A landscape with many valleys, sampled at points; each row gives a point and its height.
A ball rolls from a point to whichever of its 2 nearest points has the largest drop for the distance, and stops where none of them is lower. Distance is the straight distance between rows; heights are no part of it.
guz: [  8 -22  -5 -14 -10   1 -12   3  -1 -16  10 -12   6  -4   0 -22  17  25
   4 -31 -17]  h=65.6
mak: [ 23 -14 -10   4  11  -2 -23 -11  -7 -10  -4   2   0   1  -1   0  16 -17
 -31  11   8]  h=54.5
gaf: [ -8   1  13 -25 -20   6 -18   6  -7  -7  -8 -21  -8 -17   0  -5   7   7
   8 -24   5]  h=80.8
disa: [  3   4  -4  16  10 -14  -2   2   7  10 -18   9  10   1   6  10  -7 -10
  -9  16   7]  h=50.1
nusav: [  5 -16 -14   2   2 -11 -27  -3 -12  -7  22  -3   2   7  -9   4  23 -19
 -16 -12   8]  h=58.4
tage: [ 20 -10  -9  -3   2  -8  -4 -15  -5  -3   1   6  18  17  -6   0   6  -8
  -7  13  -8]  h=41.2
kibiz: [ -1  -4   8   7   2   7  -1  12 -10  23  -1  -5  13   3 -15   8   1 -21
 -10  17   6]  h=58.6
fik: [ -7  -1  -4 -26 -23   4  -5  -4 -12   3   7  -9   2   1  -9   3   2   7
  19  -9 -12]  h=20.5
vesi: [ -3   0  15 -11 -12  17  -8  -2  -4 -10 -19 -24 -12 -14   2  -3   9  -4
  11 -11  -2]  h=84.3
lin: [ -1   8   7   7   0  21   7   6   2   6 -11  -6 -14 -13   1  15  -8   1
   7   3   0]  h=82.0
varep: [  5  -4   3  -9  -1 -12   3  -1 -23  -1  43   2  12   6  -1  -9   3   4
 -10 -21   6]  h=31.2
tetos: [  3  -6   7 -34  -6  -5 -13  -3  -9  -6   9  -9 -13 -15   1 -11  -9  26
  11 -18 -14]  h=36.1
Pud: [  4  -9 -19  -5  -8 -14 -25   7 -10 -10  17  -2   2   1  -2   6  18 -10
 -12 -27   2]  h=59.3
zedin: [  6   8  13   3   7 -20  13 -17 -18  14   6  10  19   7  -5  -2  -7  -4
 -11  12  -4]  h=41.8
dopo: [ -6  -9  -9 -25 -26   2 -11   6  -7  -6  12 -11  10   7 -10  -3  12   6
  11 -21  -8]  h=26.7
Digig: [-18  16  18  -1 -13   6   7  -7  -3  -7  12   8 -23 -13 -15  11  -8  16
  26   4 -12]  h=24.4
tonav: [  0 -19   2   6   2 -13 -23   0 -15   0  11  -1  12   4 -20   4  19 -25
 -21   8  15]  h=57.5
seduv: [  7   1  -5  -3  -4   2 -12  -8  -9  10 -15  -9  -3 -12  -2   9   7 -11
  -9   1 -11]  h=51.9
lega: [ 14  -1   5  -1   0   0  -9 -12   2 -17 -20 -10   5  -2  14 -15  10 -12
 -16  -5 -11]  h=66.4
Vib: [  9 -12   2  -5  -4 -15   3 -12 -21   1  30   4  20  19 -16 -12   8  -4
  -3  -7   0]  h=34.9
Rano: [-15  -2 -11  15  28 -11   2   2  18  22   4   0  -2  15   7  -9   0  -6
  -2   4  27]  h=65.7
finis: [ -9  19  -6  22  -4  -3  19   4   5   2  -2  22  -9 -14  -8  18  -9   8
   8   6 -10]  h=60.3
mili: [ 18  -7  -4 -15  11  29  -4   0  -6  -4  -9 -15  -8  -1   8   2   9  -6
 -12   2  -3]  h=42.8
ket: [ 20 -13   2 -19   3  17  -5  -9 -12  -6   5 -18  -6 -10   5  -9  11  -1
  -9 -10 -10]  h=35.0
kade: [  6   5 -10  -2  13  -5  17  -3   3  12   5  12  12  25  -1  14 -12   1
   4  16   6]  h=48.0
somu: [ -9   9 -20  20  -7  -1  19  21  16  19   6  21 -17 -17 -10   0  -3   8
   0  -9  12]  h=65.5
bova: [-16   9  21  -9  -8 -11  -3  -4 -12  -4   9  -9   5 -18   6 -16  -8   0
  -5  -9  -8]  h=42.7
gugev: [-14   2  -8  24  -4   4 -11  20  21   4 -25  10  -2   5  -3  15   3 -13
   5  10  14]  h=63.0
rudub: [ -8  15   1  22   9 -12  24   6  -3  16   3  21   2  -6  -6  15 -16   3
   4  11  -7]  h=52.3
Bizo: [ 10   2   5 -16   2 -11  -2 -22 -13  -6  13   5   7  -9   8 -19  -4  17
   0  -4 -27]  h=46.6
pemu: [ -5   2   6 -37 -11  -7 -12  10 -10  -5  17   5  -4 -10  -2  -5 -16  27
   4 -17 -14]  h=41.4
zapof: [  1  -8  -5  -7  -1  14  -1   8   4  -3  -9  -7  13  29 -10   8   3 -19
   1  16   7]  h=45.9
Rim: [-16  18  10  21 -25   5  -4   1   0   0 -17  -2  -9 -12 -10  16  11  -1
  20   1  -2]  h=69.3
Pid: [ 18 -15  12 -16   5  23   9  -4   6 -15  -2 -13  -7   4  11 -13  -9  17
  15   3 -15]  h=55.0
pafon: [  3 -18  10  -9  -8   3  -3  -6   3 -19  10 -15  13   5  -1 -31  11  13
   7 -11 -18]  h=67.8
bof: [ -4   0   6 -16  -9 -11  -3   0 -17  -3  26  -5   9  -7   2 -13  -4   3
  -8 -18  -3]  h=35.5
leni: [ -7   2  14  -2  -2  12  23   2  12 -27   1   0  -7  10   7  -6 -16   8
  21   2  -4]  h=34.4
vilus: [  5  -4  18   7  13   1  11  11 -11  27   5  -3  18   3  -7   2  -5 -16
 -16  13  12]  h=60.9
Pib: [ 16   5  11   6   7  -8   5 -13   0 -13  -8   2  14   9  19 -20  -5  -6
 -16   3  -4]  h=68.9
Gud: [-24   3 -13  19   9  -9  13   6  24   7   0  -2  -6   9   3  -7   0  -7
   2  -4  25]  h=66.7
kivav: [ -5  18  -4  12  -4  -8  11 -13  -2  -7 -11  13  -9 -10   1  17  -5   7
  10   5 -20]  h=68.1
gesak: [ -1  13  17   0   8   2   9 -12  -6  -3   0  -3 -25 -26   7   5 -19  14
   7   5 -16]  h=63.2
Fiv: [  0   1 -15  -9  14  19   6   3  16   0  -4  -8  -9  17  18  -1  -3   1
   4  -1  10]  h=57.4
toz: [ 12  10  11 -10   9   0   9 -20 -10  -2   6   1  -5 -11  10  -5 -15  11
   3   6 -23]  h=53.0
vemu: [ 10  -2 -14  -7  14  -3   7  -5   8   7   3   7  14  37   6   2  -5  -1
  -1  13  15]  h=46.3
Fabi: [ -8  15  13  11  -8  -7  -4  -9   1  -9 -23  -6  -4 -21  11  -2   0  -7
   0  -4 -14]  h=57.6
mepa: [  8  -4  14   8  20  -6   9   7  -3  19  -3   7  19  16   2  -1  -6 -10
 -22  14  25]  h=63.1
pem: [ -4  -2   1  -5 -12  -4 -12  -4 -11   7  -2 -14   9  -7  -7   0   8 -13
  -8  -5  -3]  h=54.6
pevis: [  3   6  20 -11   1  10  -2  -7 -12   8   0 -14 -27 -28   1   5 -15  15
  11   1  -8]  h=71.5
tanek: [-10  -7  -4   5  28  -8   1   9  11  24  -2   2  10  22   7  -3  -2  -8
 -13  10  33]  h=64.8
Pado: [  2  13  10  17  12 -20  14  -3  -6  16  -6  15  13  -1   3   7 -13  -3
  -7  15  -3]  h=46.2
nari: [-17  14   9  20 -12  10  20  13  17 -18  -7   5 -15  -9   2   4  -5   5
   7  -4  10]  h=77.0
Famug: [-13   6  12 -16 -18   7  -1  -7  -7  -5   6  -5 -17  -4 -11   6  -5  15
  32   0 -14]  h=34.3
Zok: [  1   8  -7  15   4  24   9  18   9  16  -6   2 -25 -18   5  17  -4   7
   7  -4   6]  h=77.7
sulun: [-15  19  18   6  -2 -19   0 -13  -8  -1  -5  -2   5 -18   4  -8  -9  -3
  -2  -1 -14]  h=50.2
Vifi: [ 15 -14  11 -24   1   5  -7  -8  -8  -9  13 -19 -10 -16   7 -20  -1  13
  -3 -15 -12]  h=27.4
Kazo: [ -1   6 -22   5  14   9  -2   7  15   7 -12  -1 -10   6  14  11  -2  -2
   0   1  10]  h=54.8
tib: [ 0  1 17 -8 -1  7 14 -4 -7 -3  4 -9 14  9  2 -4 -8 -7  4  9 -4]  h=88.4
zet: [-16  14  12   6 -24   8 -14   4  -8  14 -12 -10 -10 -16  -8  14  10   2
  20  -6   0]  h=73.3
gor: [  4  -7  -2  11   1 -18 -20  -4   1   4 -18   8  15  -6  -8  10   5 -17
 -13  20   3]  h=52.1
paze: [-14   4 -14  29  -3 -16  14  23  18  18   0  24  -6  -6 -12  -1  -5  -3
   2  -5  17]  h=59.2
kozu: [-12  -4  22 -17 -12   2   9  -4  -9  -7  17  -9  13   9  -8 -14  -9   3
  16   3  -9]  h=90.6
mokef: [  8  14   6  10  15  -3  10  -6   9  -8 -12   1  -1  -5  28  -6 -15   0
  -9   1  -2]  h=71.9
mora: [ 13 -14 -12  -9  17   1  -8   0   6   3   1  10  17  34  -4   1   4  -8
 -14  20  25]  h=44.8
demas: [-16  11  13 -17 -25   2 -17  10 -11   6  -3 -14  -7 -20  -3   5   1  11
  11 -18   6]  h=77.8
Liniv: [  2   6 -20  18  15  -2  -1   8  11  18 -13   8  -9  -3  12  13  -9  -2
  -5   8   5]  h=52.7
Kibu: [-22  11  -2  18  -1   0  21  14  23  -9  -3   2  -4   5   7  -1  -5  -2
   4  -6  20]  h=69.4
giz: [ 29 -13 -13 -11  13  21  -7  -6   1 -12  -7  -3   1  17  13  -7  13  -2
 -15   3  -9]  h=48.5
fuzi: [ 12   0  -4  -2  10  18 -10   5  -4  11 -16 -11  -7  -9   6   8   7 -13
 -19   7  -4]  h=48.2
porid: [ 10 -16   7   0  -6  -2   0 -11  -1 -19   4  -5  24  15  -1 -27  14   3
   1  -5 -18]  h=69.5
vid: [ 16  -5 -13 -14  -5 -14  -6 -19 -14  -1  16   5  12   3   1 -16   9  14
  -2 -11 -26]  h=42.1
Keki: [ -2   7 -18  -1  -1  16  14   5  20 -14 -10  -2 -27  -1   7  10   4  15
  15 -13  11]  h=78.3
kelen: [ 16  -3  -7 -14   9  22  12  -6   9  -6  -3  -5  -3  13  14   1  -8  11
  12   2 -10]  h=60.4
Dava: [ -3  12  -7  17  -7  19  19  24  13  13   6  14 -26 -23  -4   9  -4  15
   8  -7  14]  h=72.7
kiba: [  5 -11 -13  -2 -11 -14 -16   9  -5 -19  20   1   9   5   7  -5  15   1
  -8 -35  -4]  h=60.5
Rofu: [ 19 -17 -16 -10  -7  -3 -12 -16 -10  -4  12  -3  10  11  -8  -4  18  -3
  -4  -4 -17]  h=38.7
leda: [ -4  -9   1   2  -7  -5 -15   4 -14  17   8  -7  14  -2 -22   6  11 -22
 -15   4   7]  h=56.5
gitif: [ 16 -16  -4   4  12 -12 -23  -5  -2  -3  -9  18  15  -1  -6   8   7 -12
 -24  25  18]  h=53.3
tumun: [-12  11   2  26 -16   1  -5   9  10  -1 -24   4  -5  -1  -9  18   7 -13
  11   8   3]  h=65.2
lafar: [ -2  -8  21 -10  -2  15  13  -1   8 -20   1  -9 -15   3   4  -6 -16  14
  25   5 -12]  h=46.4
vul: [-20  -7 -19  14  12  -2 -20  17  22  11 -16  11  -5   7   0   7   2  -9
   4  13  27]  h=62.0
vifa: [ -7   6   3  -1  11   1  27   0  14 -13   8   3   4  22  15  -6 -16   5
  11   4   7]  h=16.2
Fep: [  9   2  14  -4  -1 -18  11 -19 -20   2  16  12  22  13  -8 -15   0   1
  -9   3  -4]  h=38.5
Begad: [ 13  10 -13   3   4 -10   4 -17   1  -1 -14  12   1   4   7  13  -7   2
   5  11 -20]  h=72.6
nit: [-14   3  -6  30   6 -26   7  18  17  12  -9  26   3  -1  -6   8  -5  -4
   5   7  17]  h=54.7
Sope: [-11  19   8   8  -9   8  23   2  -1  -8   9  20 -21 -17 -14  15 -12  18
  13   7  -8]  h=48.4
Tov: [-13   9 -29   7  -1  10  14   2  22   2   1   0 -28  -6  -2   3   8  11
   4 -12  16]  h=72.1
mimot: [-21   3 -23  16   4   6  10   1  25   7   5  -7 -24  -1  -6 -10  11  -2
   2  -7  21]  h=68.6
kepe: [ 12 -16   0  -3   2  -6  -3  -4  -1  -8  -1   5  23  27 -13   1  10 -16
  -9  18   9]  h=43.1
Gom: [  3   4   2  -3  -7 -10  -3 -17   0 -18 -18  -5   3  -4  12 -10   5  -1
   3  -4 -22]  h=63.4
Vagag: [ -6 -13 -18   3  16   2 -25  17  11  15 -13  12   5   6  -1  11   1 -10
  -9  24  22]  h=61.5
meze: [ 11 -15  -5 -16  -7  -3 -12  16  -5 -22  21   0   0  -8   9  -7   5  20
  -3 -36  -9]  h=62.8
riben: [ -2 -10  -5   7  12  15 -18  22   1  17 -13   3   6   7  -6  11   2 -17
 -13  23  14]  h=60.8
pino: [ -9   9  13   5  -5   9  14   1  -2   5  -1  -6   0  -5  -2   8 -11  -4
  10   6  -3]  h=85.5

For each start below, name the point where the ball stops.
kivav -> varep
kelen -> vifa
pem -> Vifi
vemu -> Rofu
pevis -> Rofu
Gom -> varep

Call two points neighbours if one is among the 2 nearest of the other. Go from one point of each pair to the other, from neighbour to neighbour, staying as low as possible. Name the highest point that can't be avoided.
Vifi / Digig -> finis
Vifi / varep -> pemu
Digig / fik -> Famug
